Each row is a point on a landscape with many valleys, with its height.
A ball rolls from a point to the lowest of its 3 nearest points, and stops where none of them is lower. Distance is the straight distance between rows; heights are no part of it.
Z971: [109 112 110 139 143 127 100 109 144 145 115 155  90 112 138 102 110 166
  85 150 144 177 146 109  74 128 143 121 170  77 146  90 151 146 138 138
 101 131 135 112  85 134 125 160 107 112  77 147 114 164 160 131 137 141
 153 213]  height 39.9
Z428: [134 102 114 131 176 139 141 195 102 120 140 144  74 114 132 115 150 149
 114 117 150 114  75 101 173 108 113 124 120 149  69 115 118 153 136 166
 123 109 123 117 121  85 104 131 128 143 174 136 124 125 124 108  85 115
 121 122]  height 63.8
Z273: [113 138 146 110 135 179 161 102 160 120 136  78 100 142 113 116 156 147
 135 129 111  75 115 118 130 131 131 128 107 147 104 119 145 162 118 111
 128 123 135 131 156 154 141 116 140 144 166 121 152 119 101 135 163 145
 141  86]  height 64.4
Z153: [127 150 114  98 105 143 160 137 135 123 138  91 128 130 119  88 134 119
 104 133 106 139 116 189 135 106 123  95 140 150 160 103 105 152  90 132
 121 109 166 159 100 149  95  89 143 111 100 125 172 130 107  72 142  91
 166 133]  height 84.4
Z284: [133 120 110 119 117 118 136 152 115 125 128 145 172 129 112 165 155 119
 203 125 163 137 135 120 173 138 135 161 102 120 137 173 138 106 169 110
 148 155 112 101 190  75 108 138 173 144 167 145 112  76  91 171 104 144
  59  33]  height 51.3
Z480: [127  91 101 117 167  89 104 165 110 139 113 188 109 134 139 126 128 151
 143 108 166 204 117 112 156 155 112 172 128 121 113 152  86 108 185 123
 116 155 105  91 116 100 110 147 148 154 148 154 106 102 117 164  52 210
  78 110]  height 31.6
Z915: [124 137 123  87 111 129 174 177 123 119 152  86 122 141 121 100 138 132
 104 130 124 132  84 164 162 112 111  92 129 174 112  95 107 158 116 179
 141  93 148 162  85 122  61  84 176 115 139 115 157 135 108  78 101  81
 167 127]  height 69.2
Z158: [149 142 132  85 117  98 187 212 101 133 153 120 154 143 103 131 142 122
 121 120 137 122  71 129 168 100  88 117 116 170  96 125 115 129 120 172
 170  96 138 163 125 107  71 103 167 122 162 112 134 104 113  81  91  55
 131  70]  height 88.5
Z444: [117 136 133 129 129 139 107  93 131 142 123 115 140 124 138 112 127 125
 154 146 118 124 148 120 112 140 149 130 117  99 138 141 159 127 142 120
 113 137 120 120 145 139 151 147 141 128 124 135 128 119 135 161 156 171
 121 115]  height 39.5
Z498: [ 93 120 164 159 150 140  82  84 153 174 117 133 103 142 133 126 122 171
 164 170 124 116 175  96  77 154 183 137  86 107  91 114 145 107 169 105
 129 189 138  91 144 137 120 158 126 135 113 119  96 145 141 174 140 230
 138 124]  height 49.2
Z443: [107 140 151 150 116 145 145  71 148  79 122  95  80 108 119 123 104 145
  80 113  95  97 113 144  84 117  99  83 160 141 122  80 112 147  80 127
 145 102 152 182 121 160 138 115 105 125  94 126 159 141 139 104 154  55
 177 175]  height 13.5
Z930: [130  99  99 121 129  88 109 138 133 158 119 156 132 147 146 127 145 138
 160 136 162 196 149 113 134 181 168 155 102 139 136 144  90 108 173 111
 105 185 138  94 113 114  95 120 158 162 159 145 118 113 102 164  81 229
 118  95]  height 42.0
Z307: [ 95 121 108 175 127  82  51 100 116 180 128 142 209 135 136 150 123  95
 180 159 115 155 202 148  89 170 172 151 100 120 176 156 116  72 169  71
  92 141 111  94 151 117 149 150 135  98  85 146  97 143 123 160 147 224
 140 104]  height 28.0
Z71: [121 114  74 125 120 104  98 132 123 150 110 160 148 111 135 123 103 128
 106 149 134 197 143 130 108 124 144 141 162  88 185 130 133 131 122 121
  93 141 118  98  94 144 128 136 123  98  83 153 119 159 140 136 120 142
 132 174]  height 25.9
Z463: [113 132  98 113 126 156 144 100 129 147 108 120 151 148 129  97 116 129
 107 172 100 142 173 183  95 133 133 129 138 116 204 117 126 136 101 109
  97 142 171 128 107 171 134 127 119  85 102 123 153 146 126  81 155 142
 152 156]  height 34.8
Z609: [157 105 127 125 127 112 111 156  85 125 139 164 139 116 135 155 141 101
 162 105 153 121 116 116 170 117 122 155 125 103 113 160 150  94 141 136
 148 135  88 112 170  82 132 145 130 140 149 142 100 106 144 158 116 108
  76  99]  height 36.8
Z179: [ 84 146 160 155 143 159  98  74 147 149 104 106 103 126 144  90  92 158
 121 165  94  93 163 117  53 138 143 133 103 102 123 115 172 128 136  92
  99 147 153 120 119 170 174 178 117  96  74 128 119 160 129 139 169 169
 159 163]  height 44.5
Z547: [161 104  86 117 113  98 108 172  90 138 128 166 128 108 130 135 121 111
 113 114 147 168  97 104 148 104  97 134 163 117 122 126 124 113 124 158
 139 129 104 126 123 116 117 131 141 137 131 130 112 114 129 117 100  92
 103 125]  height 49.3
Z18: [166 105 140 146 162 128 105 147  86 131 138 164  96  91 130 168 140 122
 147  92 167 115 104  94 193 100 122 150 111 110  96 165 144 112 154 147
 136 150  89  91 167  52 134 162  99 156 141 165  72 129 143 164  82 104
  61 137]  height 27.4
Z7: [134 124 145 141 131 129 140 134 141  90 136 125  86 122 130 143 136 124
  96 103 113  97  97 116 125 111 108  91 154 145  86  83 123 148  95 150
 162  86 113 165 142 105 110 131 111 137 118 121 144 122 147  98 129  50
 153 152]  height 53.9
Z52: [131 129 135 114 126 120 172 177 125  93 141 120 100 145 119 147 129 122
 113 113 107 102  73 131 152 103 100  86 133 182  77  99 104 157  88 173
 168  79 123 186 127 106  70 117 133 136 136 109 142 123 142  91 115  33
 156 128]  height 59.7
Z599: [115 132 155 156 139 130  88  99 136 145 120 123 109 108 140 107 107 148
 129 145 108 119 164 104  78 151 154 134 134  78 126 125 170 121 141 126
 110 131 111 121 125 143 161 186 117 103  84 133 106 148 153 151 167 161
 126 160]  height 41.9
Z462: [135 122  80  86 129 144 175 139 124 142 140 122 119 136 136  91 130 146
  91 166 133 168 132 191 137 136 133 137 143 163 175  98  88 146 145 146
 113 149 160 110  38 140  70  77 122 115 105 113 152 153 104  57  86 139
 183 162]  height 50.8
Z164: [100 122 120 147 134 123  86  93 133 164 117 153 153 120 142 107 104 146
 143 166 117 158 177 120  77 149 173 131 118  86 141 134 142 115 154 112
  98 142 132 104 124 137 145 158 119  98  89 141 108 153 147 154 150 208
 148 152]  height 36.9
Z874: [169 111 139 153 133 102  86 155 103 124 129 177 139 119 139 177 119  91
 130  89 163 126 117  91 159 113 111 155 136 105 113 175 137  74 129 150
 155 135  79 115 158  79 153 169  94 143 128 126  69 104 158 131  92  55
  79 166]  height 11.7
Z4: [115 116  92 109 120 156 133 122 147 146 119 138 111 138 145  77 136 155
 103 144 134 161 141 145 104 132 153 128 121 130 148 101 118 152 142 143
 107 142 164 116  78 146 117 112 112 120 135 135 136 151 123 113 134 165
 164 150]  height 9.1
Z277: [164 150 154 123 120 133 148 121 126 110 132 109 167 139 117 173 134  93
 150  94 146  69 122 112 151 107 114 144 103 139 124 162 157 125 121 105
 154 130 101 136 188 120 157 130 120 149 165 118 122  89 143 153 131 113
  69  81]  height 37.0
Z92: [118 118 109 132 101  86  82 143 104 142 119 163 167 118 129 147 132 107
 174 136 144 169 148 108 136 151 143 155 127  98 161 170 122  97 164 124
 129 136  89  87 157 106 126 144 155 126 131 157 107 123 114 172 106 169
  99  87]  height 43.0
Z747: [ 97 144 175 145 137 159 108  78 151 132 118  83  92 122 127  94 109 154
 127 156 102  76 152 112  72 140 131 131  99 122 125 112 158 135 130 106
 115 136 136 136 146 176 176 149 125 112 116 117 127 153 123 139 162 152
 153 133]  height 38.2
Z845: [138 149 146 106 128 131 196 192 129  99 155  85 127 146  97 148 151 121
 139  95 123  65  70 133 173  93  99 121 108 176  82 122 120 161 102 149
 158  96 131 155 158 103  97 112 139 139 176 113 156 105 110 108 129  89
 129  66]  height 82.7
Z406: [136  82 142 139 197 114  86 147 129 159 101 179  52 150 151 101 132 182
 142 109 155 194 138  99 132 152 147 155 127 111  92 126  87 116 176 131
 112 168 137 100 111 111  95 161 117 169 135 156 105 139 159 160  67 252
 102 159]  height 50.0
Z864: [142 107 122 142 100  87  67 152  78 132 127 182 158 108 146 173 131  94
 154 114 147 151 139  81 133 130 124 158 169  88 144 166 136  71 145 136
 135 127  75 113 151 110 154 158 130 120  99 140  80 122 147 165 118 123
  80 129]  height 32.4
Z389: [111 114  93 133 117  74  73 138  99 160 114 179 164 111 147 147 106 100
 146 149 137 206 162 114  97 145 136 146 172  80 175 147 127 101 150 119
  89 138  92  94 114 122 141 146 124  92  70 158 101 159 133 168 115 163
 116 146]  height 12.4
Z740: [ 82 121 131 108 124 190 180 117 178 113 115  77  73 180 133  66 145 173
 111 135  99  96 112 153 110 128 153 115  94 175  83  84 113 150 127 152
 121 145 172 118  94 165 111  94 137 141 133 119 171 158  87 115 154 142
 209 141]  height 78.1
Z550: [167 135 133 116 107 111 129 152 110 113 125 130 186 125 127 155 128  79
 138  85 142 110 111 116 144 102  91 149 134 125 131 157 146 105 111 128
 169 123 108 153 164 125 146 144 123 133 141 112 120  72 149 138 134  69
  92  93]  height 18.3
Z221: [155 146 119 112  92 113 146 114 121 133 132  99 181 124 129 133 137  82
 154 127 119 113 122 141 151 117 119 135 106 132 160 174 139 135 103 102
 133 137 144 150 162 161 152 113 158 136 151 129 147  98 116 138 154 132
 107  53]  height 56.5
Z814: [142 109 116 137 114  76  73 138 105 146 119 170 134  90 149 150 113 102
 121 126 144 178 142  92 103 123 133 136 189  66 151 139 135 100 130 142
 113 132  86 119 122 122 150 156 118 116  77 156  92 137 159 145 118 116
 103 176]  height 23.9
Z670: [102 152 154 115 129 142 205 146 135  70 143  58  88 157  94 149 128 148
 117 105 102  54  67 134 167 116 100  81 112 186  43 104 107 177  68 156
 170  84 133 162 136 115  93  77 140 136 162 122 166 120 106 110 149  80
 155  99]  height 84.8
Z516: [119 135 124 132 114 161 161  84 146 115 124  78 136 132 113 102 125 127
 104 171  73 106 136 184 112 133 124 105 116 153 171 132 108 147  91  86
 109 117 192 149 119 187 147 102 129 104 140 125 161 139  87  79 165 137
 163 117]  height 39.6
Z894: [133 140 168 132 144 138 120 110 127 129 133 114 129 126 122 161 139 127
 155 121 126  72 150 106 126 142 139 142 104 101 115 153 174 120 130 108
 133 140  97 119 185 119 152 152 116 138 145 128 113 124 136 171 147 148
  67 102]  height 40.1
Z270: [101 134 156 160 130 101  71 102 126 154 128 130 150 115 126 151 129 124
 185 144 106 116 171 115 105 157 163 141 111  86 138 156 154 102 162 101
 122 127  83 103 168 112 149 166 131 126 101 134 103 129 148 188 138 195
  87 125]  height 46.1
Z551: [109 107  93 127 111  73  78 137 119 159 115 186 166 143 144 140 120 120
 163 154 158 209 164 109 114 172 152 167 123 126 173 165 103  87 176 106
  96 161 124  72 114 125 114 135 144 127 126 162 108 145  99 171  98 217
 131  98]  height 42.6
Z622: [120 114  98 123 111 102 115 105 136 164 123 159 181 143 142 129 130 115
 172 164 153 175 165 139 135 169 170 147  88 142 152 160 110 114 152 108
 112 174 147 105 130 128 114 125 163 130 134 137 129 119  94 162 135 207
 148  97]  height 40.4
Z711: [135 133 142 139 101  89  85 122  99 128 128 121 195 130 136 167 140  83
 192 119 134 111 164 110 133 134 136 154 109  97 146 179 145  79 158  96
 147 129  83 115 196 100 148 148 156 131 126 147 117  98 124 188 126 146
  62  66]  height 47.6
Z687: [112 137 128 135 129 158 124  92 149 130 116 113 100 120 124  91 109 140
  94 147 103 128 152 143  76 132 127 111 149 102 164  88 148 154 114 119
 106 120 157 144 115 165 151 145 105  97  92 143 138 160 139 101 169 103
 166 174]  height 38.8
Z657: [115 142  94 112 114 140 142 118 119 115 129 125 125 116 111  97 121 118
  88 124 114 149 136 179 111 106 113  96 170 131 188  73 107 145  95 132
 110 122 144 152 106 148  93 113 126 102  93 130 167 146 146  56 134  64
 168 186]  height 76.9
Z906: [134 150 134 106 108 147 173 106 147 120 141  64 154 125 112 116 145 108
 116 132  86  90 103 170 147 118 117 109 110 159 146 142 111 157  81 114
 119 111 184 162 131 174 134  89 153 118 159 131 172 114  91  90 161 113
 159  74]  height 57.3
Z714: [131 106 111 122 152 154 131 152 137 140 127 142  86 135 133  99 142 165
 118 122 151 146 118 114 137 136 147 127 118 126 102 108 122 144 149 154
 111 124 141 103 110 124 115 123 127 142 167 115 130 127 128 141 120 171
 141 136]  height 39.3
Z878: [118 152 142 103 108 135 180 132 149  92 140  70 121 138 111 114 128 122
 107 112  97 104  99 142 144 106 108  94 131 172 109  97 111 171  89 143
 148  82 151 170 121 139  96  80 150 117 145 126 177 133 117  96 157  80
 168 108]  height 79.3
Z872: [122 112 117 127 137 129 103 128 127 147 121 149 132 132 139 128 136 143
 164 142 150 149 122 118 136 151 155 140 110 114 124 146 136 129 164 125
 123 141 117  92 149 107 123 144 149 151 167 135 117 107 128 171 127 190
  97 103]  height 38.0
Z957: [139 151 119 113 102 104 149 150 120 117 138 118 176 114 105 139 125  84
 102 108 120 141  96 135 138  92  73 100 150 157 144 120 107 138  84 143
 165 111 129 182 130 145 102 113 142 114 114  88 147  89 152  86 110  34
 157 130]  height 54.8
Z970: [113 115  90 123 126 136 130  97 133 151 114 157 165 147 148 102 103 129
 135 186 105 168 197 176  96 160 159 140 109 118 193 144 125 122 127 101
  88 166 157 112 110 163 135 132 118  96 100 127 129 151 116 115 146 193
 157 149]  height 30.7
Z881: [162 116 114 120 131 117 120 179  96 126 146 165 126 120 131 139 129 106
 130  92 149 115 104 108 166 103 103 141 133 129 108 140 138 118 119 152
 148 129 109 131 144  89 119 138 123 135 151 126 109 103 138 127 111  79
 102 112]  height 38.1
Z293: [113 142 135 108 138 154 174 155 144  96 135  84  91 145 113 132 154 144
 129 102 111  70  96 135 154 115 114 114 119 158  81 110 127 159 106 137
 145  94 136 137 151 111 110 108 139 154 167 120 158 122 110 115 156 113
 138  85]  height 75.4
Z757: [120 106 103 119 127  93  99 127 136 154 106 169 127 146 146 115 121 149
 148 147 154 202 168 115 106 170 163 151 117 130 139 139 100 108 166 123
  89 175 137  95  92 129 100 125 131 153 126 151 107 150 127 167  90 230
 135 126]  height 39.8
Z644: [148 154 181 147 125 138 143  86 144  84 135  88 133 127 113 164 121 116
 119 109 115  57 131 108 117 131 104 119 133 144 117 119 154 135 106 104
 147  98 123 155 145 164 185 116  97 140 165 107 141 128 140 124 155  73
 123 118]  height 38.6
Z725: [164 149 185 150 154 129 124 125 131 123 136 137 143 126 108 195 134 105
 152  69 167  70 142 121 170 105 122 152  88 125  90 178 168  95 144 106
 154 142  96 124 203  76 157 153  95 148 143 138 107 130 138 172 117 107
  22 137]  height 36.0
Z696: [ 81 143 152 130 129 178 148  79 166  94 125  71  76 140 118  83 131 149
 115 134  84  83 116 130  91 136 128 105 116 152 111  99 133 149  94 109
 123 118 162 139 126 176 163 124 133 123 125 132 165 152  93 120 170 123
 170 126]  height 75.1
Z227: [147 148 147 137  98  82  94 115  92 125 115 110 220 129 141 178 111  69
 173 114 123 110 155 111 126 115 107 152 124  99 168 186 138  81 132  94
 141 129 106 145 169 144 188 126 129 125 112 123 123 101 148 158 140 121
  79  91]  height 52.1
Z83: [151 118  95  99 103 124 116 143 125 142 130 143 143 110 132 115 113 118
 125 122 132 153 127 132 129 101 125 125 152 106 161 124 137 136 114 144
 119 125 132 138 126 134 121 119 143 118 110 137 130 123 129 122 136 112
 131 122]  height 60.3
Z454: [124 108  74 106 130 131 130 130 132 150 112 156 134 137 139  96 122 151
  87 149 143 201 140 146 115 125 127 146 153 113 183 101 115 149 135 135
  88 160 141 100  59 142  95 117 106 115 102 135 126 168 134 110  85 161
 158 186]  height 26.7
Z891: [142 125 125 109 129 135 147 132 130 136 133 110 141 135 123 137 149 128
 166 122 137 106 114 125 151 120 137 149 102 127 121 141 141 147 126 114
 137 136 127 128 178 108 123 131 158 147 171 124 137  83 100 150 136 149
  88  57]  height 42.1
Z478: [122 116 130 177 140  84  57 124 112 161 131 177 107 106 139 127 112 135
 126 146 141 174 156  94  97 141 150 144 187  58 128 134 141  98 153 137
 106 121  84 101 114 110 156 176 102 116  69 145  76 159 156 158 119 166
 102 192]  height 31.9
Z269: [150 180 142 134 106 127 159 122 127  96 136  81 189 110 114 152 125  76
 109 114 113 116  95 144 133  92  82 111 148 169 149 139 111 137  89 110
 164 102 150 174 137 167 138  97 129 120 144  88 152  86 147  98 132  54
 150  92]  height 61.3
Z760: [118 149 130  88 106 139 195 149 149 128 155  59 138 147 116  91 164 123
 125 134 116 101  89 170 174 115 129 117  99 173 117 124 113 169 104 149
 137 103 168 154 108 138  89  71 183 121 142 121 170 124  73  87 145 118
 169  85]  height 67.6
Z797: [143  94  83 109  96  75  77 170  89 140 126 184 151  94 132 146 113 118
 122 122 155 199 117  96 145 119  99 162 170  89 154 161 118  83 142 135
 121 138  86 115 110 130 126 123 148 122 109 161  96 114 116 139  85 132
 103 118]  height 57.6
Z632: [111 157 180 137 125 153 167  96 152  68 135  75  87 124 121 136 123 141
  95 108  95  63 110 113 107 127 104  95 136 164  93 100 134 146  85 123
 153 105 131 163 125 159 161  99 108 145 146 117 158 132 128 121 162  68
 153 117]  height 52.0
Z359: [ 99 114  84 138 120  97  87 113 117 162 109 176 191 144 140 140  97 106
 156 177 114 190 187 162  85 152 170 144 132 104 192 156 114  94 140  89
  85 152 127  92 120 144 132 140 127  82  80 147 114 162 123 140 135 197
 137 145]  height 22.2
Z843: [114 114 132 154 146 119  70 124 121 155 126 170 108 117 136 142 130 143
 161 144 154 151 142 101 125 152 157 143 137  90 116 154 134 113 175 127
 124 139  93  82 142  95 135 177 122 141 135 138  85 139 150 182 117 202
  91 138]  height 42.4
Z352: [151 157 198 172 136 111  92 106 109 132 137 136 150 135 118 191 133 114
 167  88 134  81 174 116 139 133 129 141  95  92 113 181 169  74 148  97
 136 135  78 130 192  82 161 175  99 136 116 126  88 137 148 184 126 147
  29 138]  height 34.7
Z322: [148 119  92  97 115 106 146 189  93 145 148 149 145 122 121 119 136 137
 135 118 149 150  86 129 171 116 111 138 117 120 110 151 126 118 151 146
 138 129 120 121 120 101  94 108 168 132 164 128 127  95 103 124  99 123
  98  67]  height 67.2
Z367: [128 121 104 105 116 142 153 116 157 157 133 121 166 145 132 108 152 127
 165 151 133 134 135 147 144 147 162 140  74 148 142 157 125 147 140 112
 113 164 159 133 137 138 122 107 169 140 159 117 146 107  75 140 144 181
 148  78]  height 48.2
Z407: [129  93  88 128 139  88  82 155 127 157 115 188 119 126 144 123 111 142
 126 132 160 211 141  96 117 146 130 163 162  95 142 139 100 103 166 127
 102 130 104  96  97 122 119 149 138 131 107 154  97 147 133 167  80 205
 100 154]  height 23.4
Z374: [111 112 160 152 172 144  89 127 141 165 112 153  83 135 138 146 144 177
 170 145 150 150 150  96 108 159 174 135 103 111  90 130 134 118 175 117
 133 169 135  77 139 103 106 162 117 163 147 133  93 135 144 188 109 222
 101 119]  height 45.9
Z112: [161 114 117 129 148 114 137 180  99 119 136 147 101 122 125 141 138 113
 112 114 132 110  85 112 160  96 102 119 132 160  84 118 124 141 118 169
 150 101 113 153 137  78 100 138 115 140 148 115 116 113 146  97 102  43
 116 114]  height 51.4
Z2: [117 126 139 115 146 157 132 130 142 140 126 131 112 131 123 129 145 144
 149 128 129 107 131 110 128 129 147 128 106 117 109 136 153 149 136 124
 127 131 120 108 159 114 131 144 137 145 166 126 130 105 118 157 145 168
 105 105]  height 29.7
Z919: [145 157 143  86  97 115 183 159 124 115 154  70 175 131 110 122 143 104
 106 115 124 116  89 167 154  97  99 102 107 171 136 129 102 146  84 145
 159  99 163 172 118 148  89  77 178 107 140 124 157 115 108  80 126  75
 161  71]  height 77.1
Z62: [135 128 129 133 107 123 137 130 134 111 129 125 121 117 120 139 124 100
  97 107 110 128 112 135 116  97 114  86 168 133 136  86 118 139  86 138
 136 101 128 180 130 139 110 125 128 129  99 111 146 113 159  92 133  42
 162 166]  height 66.1
Z271: [146 103  90  97 128 130 144 156 131 156 122 153 114 147 145  96 142 162
 110 130 159 185 124 133 142 146 147 151 109 140 128 123 106 139 154 142
 113 148 146 106  67 133  98  94 143 146 142 125 146 122 109 123  88 188
 138 127]  height 24.9
Z274: [124 174 158 143 100 139 163  83 125  87 135  81 162 100 112 156 105  94
  96 125 100 104 100 165 116 104  89  88 148 177 162 115 100 152  77  94
 151  96 170 177 110 181 153  91 107 120 137  98 155 103 149  86 150  51
 165 132]  height 56.1
Z935: [113 127 111  81 130 172 200 153 135 124 145  75 102 158 134  78 146 158
 106 175 122 141 109 194 146 137 144 107 118 186 141  96  83 155 148 172
 126 135 179 132  39 133  62  62 139 116 117 120 161 159  88  64 107 133
 205 155]  height 13.0
Z90: [161 130 128 130 108  97  95 154 108 113 120 171 194 124 144 183 122  76
 142  86 150 137 128  92 150 117  96 158 156 102 134 170 150  63 130 139
 167 134  70 136 165 115 161 153 115 128 115 108  99  77 147 140 112  61
  85 146]  height 24.7
Z640: [129 170 194 162 130 136 124  71 142  97 128  80 101  99 117 133 104 127
 110 133 101  71 144 105  81 135 109 112 127 133 132 117 161 134 108  94
 120 123 131 158 128 173 197 133 106 129 118 118 132 140 142 129 169  97
 133 132]  height 25.3
Z305: [146 127 160 131 164 157 122 138 126 113 141 139  78 109 113 147 144 134
 135  98 144  79 116 105 158 116 120 133 118 122  93 132 160 143 129 139
 133 122 110 121 157  86 133 150 100 153 148 132 122 121 137 129 142 110
  96 121]  height 32.3
Z565: [141  94  79  99 131 110 118 142 141 149 117 170 131 131 150 109 112 150
 101 127 151 210 142 136 126 138 135 158 149 119 153 124 101 132 158 128
  93 155 133 101  56 134 106 113 124 138 113 146 119 154 128 127  81 179
 131 159]  height 3.9
Z76: [112 118 136 121 145 173 133 122 147 124 127 125  71 134 122  87 140 161
 133 129 125 108 112 113 116 137 136 120 120 128 100  94 141 148 133 146
 126 117 137 119 135 133 132 131 122 133 148 120 142 132 121 127 159 140
 157 135]  height 51.5
Z675: [135 122 139 132 174 171 125 143 123 143 125 140 101 107 129 163 156 142
 174 115 152 115 125 116 175 122 147 139 102 116  89 153 153 139 165 133
 136 148 110  93 177  65 124 148 122 156 165 146  94 119 130 172 120 147
  62 100]  height 12.5
Z779: [169 169 180 183 140 131 123 100 153  83 124 134 145 126 129 171 111  97
  99  79 141  63 128 102 146 126 108 131 139 129 112 157 156 105 104 113
 155 100  91 158 157 123 186 149  90 131 144  83 108 115 158 110 126  45
  85 164]  height 21.3
Z534: [151 107 151 164 150 104  83 123 115 139 132 177  75  93 142 137 123 137
 126 119 143 134 134  89 139 125 136 136 158  68 114 156 140 103 139 148
 128 126  87 101 131  90 153 185  91 138 103 139  75 144 151 151 115 138
  76 175]  height 38.3
Z159: [142 131 102  89 116 145 172 161 144 150 152 102 133 141 135  85 154 137
 113 142 139 140 105 170 164 129 139 125 109 171 128 115 105 153 138 166
 130 125 160 130  76 132  77  68 166 126 136 110 155 124  84  82  98 136
 165 107]  height 51.6
Z911: [ 92 124 104 126 124 179 172  88 150 110 115 102 115 157 115  67 127 151
  94 177  85 130 158 211  91 141 124 109 144 131 186  85 105 144  89 108
 113 129 189 133 102 181 113 114 117  86 107 118 174 165 101  61 158 115
 175 169]  height 7.4
Z541: [134 163 156 148 121 141 184 100 143  67 145  86 143 127 111 169 123 107
  96 104 107  82  87 136 134 105  87  89 142 183 100 113 115 157  89 115
 168  77 119 179 133 148 137  87 118 130 145  97 156 108 147 111 140  35
 154 121]  height 58.7
Z163: [ 88 125 123 170 130  86  55 102 111 163 121 158 166 123 141 134 106 124
 159 160 123 165 185 126  70 158 176 147 138  83 143 150 131  89 173 105
 101 126 106  88 116 128 143 160 114  99  68 149  87 158 160 173 141 216
 124 152]  height 32.7
Z857: [160 145 192 163 145 123 109  94 146 103 123 120 105 119 130 150 120 117
 116  98 121  82 148 100 114 134 120 124 141 102 116 129 173 112 117 127
 139 116  99 147 153 124 180 160  96 130 109 110 114 128 162 131 162  88
  90 153]  height 7.3
Z610: [115 129  95  88 125 172 184 117 144 137 144 106 134 158 148  77 144 144
 110 173 109 143 147 209 131 143 144 126 120 159 179 103  92 147 116 135
 114 140 186 128  77 148  92  87 127 105 113 111 172 139  87  60 128 139
 194 144]  height 47.2
Z938: [109 104  99 120 137 167 140 128 141 123 116 127  69 133 137  72 131 184
  82 144 128 150 119 134 107 133 127 101 145 143 100  56 116 151 136 159
 107 114 160 117  68 141 110 112 113 124 119 135 134 161 117  99 119 118
 181 181]  height 17.9
Z770: [152  94 101 128 157 106 107 185  81 134 132 183 110  92 128 134 140 113
 130 107 155 165  89  94 181 120  93 154 129 113  98 157 116 109 151 148
 127 138  95  99 141  81 131 143 132 143 145 157  91 105 131 143  69 129
  72 110]  height 37.6
Z436: [153 108  95 118 120 114 137 189 103 133 141 147 115 117 126 114 132 131
 101 121 134 142  97 122 158 105 111 114 146 140 107 114 127 131 122 166
 132 116 126 125 113 109 107 121 147 134 143 129 122 112 131 104  91  95
 125 110]  height 59.1
Z212: [ 69 132  93 134 127 162 154  89 116  94 119 138  90 135 107  60 111 163
  82 147 114 142 147 193  87 132 121  94 170 111 182  43 103 153  97 116
 100 134 166 132  80 149  95 123 102  89  80 128 174 187 146  69 139  75
 190 227]  height 85.4
Z239: [101 113 127 125 148 144 156 173 125  94 133 102  58 145 118 109 135 169
 106 129 115 110  83 136 161 117 117  85 124 167  49  67 107 165 112 183
 141  79 137 149  96 106  87 102 149 137 155 129 146 146 113 101 117  92
 165 150]  height 4.0
Z143: [144 149 185 141 156 159 157 127 136  93 140 110 100 129 102 169 140 121
 126  82 146  48 124 108 155 116 115 116 113 146  96 132 155 132 109 117
 149 125 109 136 176 103 160 132  95 153 166 122 125 131 136 133 142  95
  84 113]  height 45.3
Z74: [110 133 109  94 124 166 167 148 155 129 128  91 102 161 131  82 152 153
 113 128 109 120 100 163 143 124 141 115 117 159  94  89 109 172 141 164
 126 102 166 126  87 136  88  82 152 126 152 116 167 143  90  98 137 132
 187 132]  height 67.3
Z704: [102 166 176 144 124 152 197  98 142  53 142  58 113 139  95 174 129 141
 112 110 110  42  90 113 140 120  97  97 117 196  68 101 122 150  80 114
 171  94 124 145 139 151 168  80 109 146 173 116 162 126 121 108 168  61
 135  93]  height 63.6
Z115: [152 124 142 163 139 126 117 132 145 106 135 146 113 125 138 163 112 100
  98  97 128 101 107 110 132 110 114 115 147 140 101 121 134 121 103 136
 158  95  98 164 145 100 125 150  88 144 119  92 113 104 158  91 117  23
 124 173]  height 37.9
Z177: [131 127 120  95 118 163 183 112 163 152 125 112 128 160 132  83 166 143
 135 153 113 116 133 175 140 139 160 129  85 170 135 126 109 149 135 130
 114 151 176 135 107 156 109  79 148 140 141 118 157 133  81 102 149 173
 189 111]  height 59.2
Z156: [109 115 136 159 148 115  80 111 132 163 118 163 106 117 141 119 115 159
 143 153 137 159 159 103  83 153 159 139 141  79 105 128 143 112 169 128
 115 148 121  96 107 125 141 180 108 127  97 139  92 155 154 170 131 206
 126 172]  height 37.8
Z408: [170 157 184 167 139 113 105 120 122 110 129 145 166 133 125 190 129 101
 141  75 158  78 138 103 152 125 117 139 121 106 119 176 162  85 127 112
 151 129  78 130 180  94 186 162 105 136 133 105 100 120 157 159 127 101
  44 146]  height 30.6
Z387: [137 100  88 107 115 122 121 118 137 156 114 151 148 144 152 102 114 140
 142 153 147 182 156 135 122 152 166 142 103 131 154 140 117 132 151 130
 105 167 147 104  91 138 109 118 135 137 135 131 129 137 119 146 115 196
 151 124]  height 35.3
Z429: [142 130 109 122 108 101  99 150 114 126 118 159 191 108 115 168 115  79
 116 101 139 162 110  99 142 100  83 135 172 112 147 128 127  96  99 145
 162 137  95 163 135 125 141 126 120 123  97 105 125  73 160 105 101  28
 121 159]  height 38.7
Z924: [100 118 148 128 143 159 121 105 149 150 108 134  92 148 129  94 127 165
 144 152 121 116 143 110  93 136 161 131 108 111 115 108 146 140 153 122
 111 145 142 109 137 147 136 151 125 130 138 126 124 145 126 157 161 186
 162 139]  height 47.0
Z476: [103 134 129 153 119 146 131  94 144 105 123 117  80 109 116 100  99 150
  84 128 107 123 122 138  82 118 119  94 166 111 149  61 131 146  93 121
 116 117 146 159 120 147 133 140 110 105  74 143 149 155 150 106 160  65
 168 196]  height 16.6
Z558: [137 144 140 144 119 106 113  88 124 139 115  93 171 108 139 137  98  94
 140 154  87 104 158 133 102 130 127 126 123 103 171 163 149 119 113  84
 103 127 149 147 145 164 186 132 119 119 104 122 134 130 153 137 164 148
 108 112]  height 47.1
Z445: [134 167 158 145 103 144 158  81 130  88 138  71 166 109 111 170 117 103
 107 122 103  64 108 134 112 116 100  97 131 176 133 127 126 146  93 113
 146  98 144 166 130 171 186  86 108 136 170 105 150 113 139 120 164  54
 143 101]  height 49.1

Call two points neighbours if one is among the 3 nearest of the other. Go from one point of each pair to the other, from neighbour to neighbour, staying as low as possible. Name the highest point that can't be avoided.
Z935, Z4 | Z610
Z443, Z565 | Z687
Z911, Z239 | Z52
Z389, Z911 | Z463
Z2, Z857 | Z277
Z550, Z874 | Z90
